Each row is a point on a tangle of strands that fork, close into loops and nearly touch. The rows are in no order.
Points whose rows are less than 20.1 apart are linked; no others are. Some points are linked to none.
(602): [-17, -23,   7,  18,  23,  22,  -6,  -1]
(517): [  8,  28,  21,   7,  -9, -22,   8,  -8]
(347): [  1,  10,   2,  -9,   0,   0, -21, -36]
(654): [  2, -27,  -4, -10, -19,   0,  20,  18]
(126): [-16, -13,  -7, -10,  18,  14,  -9,   6]
(323): [ -1, -10, -27,  14,   9,  23,   3,  11]
(421): [  6, -32,   9,  10,   7, -12,  28,  19]
(261): [-10, -18, -12,   4,  23,  14,  -7,   6]
(677): [  4,   3,   6,   4,  -4, -15,  24,  26]
(151): [ 19,   8, -26,  18,  13,  -3,  -6,  11]
(322): [ -5,  27,  13,  -3,  -3,  -8,  12, -38]
(12): [  9, -35,   7,  -2,   6, -15,  21,  19]
(125): [ 11,   7, -26,  24,  19,   4,   5,  16]
(131): [ 19, -22,   3,  -3,  -9, -19,  13,  14]
(228): [  6,  -1, -30,  10,   6,  15,  -2,  12]
(744): [ 14, -15,   3,   1,  -8, -17,  21,  19]
(738): [  1, -16,  -3, -13, -22,   2,  19,  21]
(6): [-31, -16,  18,   8,  14,  25,  -5,   2]
(161): [ 14,  12,  -5,   8,  11,  -7, -18, -39]
(427): [-34, -13,  17,  -3,   8,  24,   2,   5]
(55): [-11,   1,   3, -15, -14,   4,  16,  22]
(755): [ 13,   0, -30,   0,  -6,  11, -17,   0]
(104): [  4,  10,   8, -10, -35,  -4,   6,  -9]
(795): [ 15, -33,  13, -16,   0, -26,   5,   9]
(212): [  5,  27,  18,   2,  11, -26, -11,  -4]
(307): [-24,  -6,   1, -17,  12,  13,  -7,  11]
(145): [ 12,   0, -30,   4,   2,  11,  -9,   7]
(698): [  6,  33,  24,   9,  10, -30,  -3, -12]
(593): [ 19, -27,   9,  -9,  -6, -23,   6,  10]
(585): [-10, -24,   2,  25,  26,  19,  -3,   1]
(248): [  7, -35,  -1, -13, -13,  -5,  15,  16]
(434): [  2,   0,  -9, -20,  -5,   8, -32, -11]
(149): [ 25,  12, -23,  19,   9,  -9, -13,  -1]
(235): [ -4,  19,  11, -14,  -6,  -6, -17,  -9]
(700): [-29,  -2,  11,  -8,  -1,  14,  15,  18]
(579): [ -1,  23,  16,  -6, -22,  -7,   3, -17]
(278): [  6,  14,  11,  -7, -32,  -6,  10, -17]
(502): [ 22,   8, -16,   9,  11, -11, -21,  -8]
(22): [-18,  -1,   6, -10,  -6,   8,  18,  22]
(247): [ -5,   5,  -1, -22,  -4,   0, -26,  -7]
(735): [ -4,  13,   6, -20,  -8,  -2, -20,  -6]
(694): [-22,   1,   0, -25,  -9,  12,   0,  17]
(607): [ 10,  16,  13,   1, -19, -18,   9,   5]
(97): [-26,  -3,   2, -23,   1,  13,  -4,  15]
(846): [ -3, -13, -13,  31,  23,  16,   6,   6]
(53): [ 15,   2, -14,  -4,  -3,   2, -28, -21]
(837): [  0,  -5, -18,  31,  17,  18,  11,  11]
(270): [ 21,  10, -14,  12,   3,  -4, -18, -29]
(174): [-25, -22,  14,  14,  18,  24,  -8,  -1]
(129): [-15,   8,   3, -27, -21,   7,  -3,  14]
(667): [-34,  -6,  17,  -3,   0,  21,  12,  14]
(338): [ -3,  24,  16,  -9, -11,  -9,  -7, -15]
(745): [  4,  -9,   7,  11,   4, -15,  31,  26]
(475): [  8,  22,  14,   9, -13, -16,  22, -24]
(82): [ -4,  14,   5, -21, -32,   1,  -2,  -2]
(574): [ -2,  29,  15,   4,  -8, -11,  20, -31]
(847): [  1,  -7, -14, -19,  -1,  10, -29,  -5]
(826): [ -4,  -5,  -2, -17, -24,   4,  16,  21]
(788): [  9,   5,  -7,  -3,  -1,   0, -27, -32]
(445): [  1, -14, -24, -14,   3,  15, -21,   2]
(59): [ 13,  -2, -22,  -5,  -6,   7, -24,  -8]
(158): [ -9,  14,   7, -23, -24,   3,  -9,   2]
(138): [  2,   5, -23,  28,  18,  15,  12,  15]
(21): [ -6,  18,  11,  -9,   1,  -3, -10, -38]
(714): [ -7,  25,  13,  -6,   4,  -7,   1, -39]
(601): [  0, -15, -26,  -5,   9,  16, -10,   6]
(93): [ -3, -19,  -4,  36,  24,  20,   0,   3]
(386): [  4, -19,   9,  16,   8, -13,  33,  24]
(568): [ 16,  13,   0,   8,  16, -15, -20, -28]
(36): [-25,  -2,  33,  23,  26,   6,  10,  12]
(368): [ 19,   8,  -7,   7,  15, -14, -24, -18]
(142): [ -5, -18, -25,   9,  10,  24,  -3,   7]
(561): [ 12,   0,   4,   1, -11, -17,  19,  20]
(387): [ 12,  20,  15,   8, -18, -20,  15, -16]
(712): [ 10,  32,  23,  10,  -1, -28,  11, -12]

A piece is all that can be reached along the links. How many separate loops has the piece of each point below (a circle has one, a figure eight two, a Y none), and how many tips (points with one link)?
(368) -> loops 0, tips 2
(247) -> loops 0, tips 2
(593) -> loops 0, tips 2

A tip is a point with one link. Name the tips that can be reached along the links from each point below, in the order of the rows.
(712) -> (261), (212)
(738) -> (248), (270)
(386) -> (12), (795)

Name the points in between on the shortest way along the links from the first point to the second, in order.
(568), (151) -> (368) (502) (149)
(270), (368) -> (161) (568)
(602), (427) -> (174) (6)
(846), (502) -> (837) (138) (125) (151) (149)
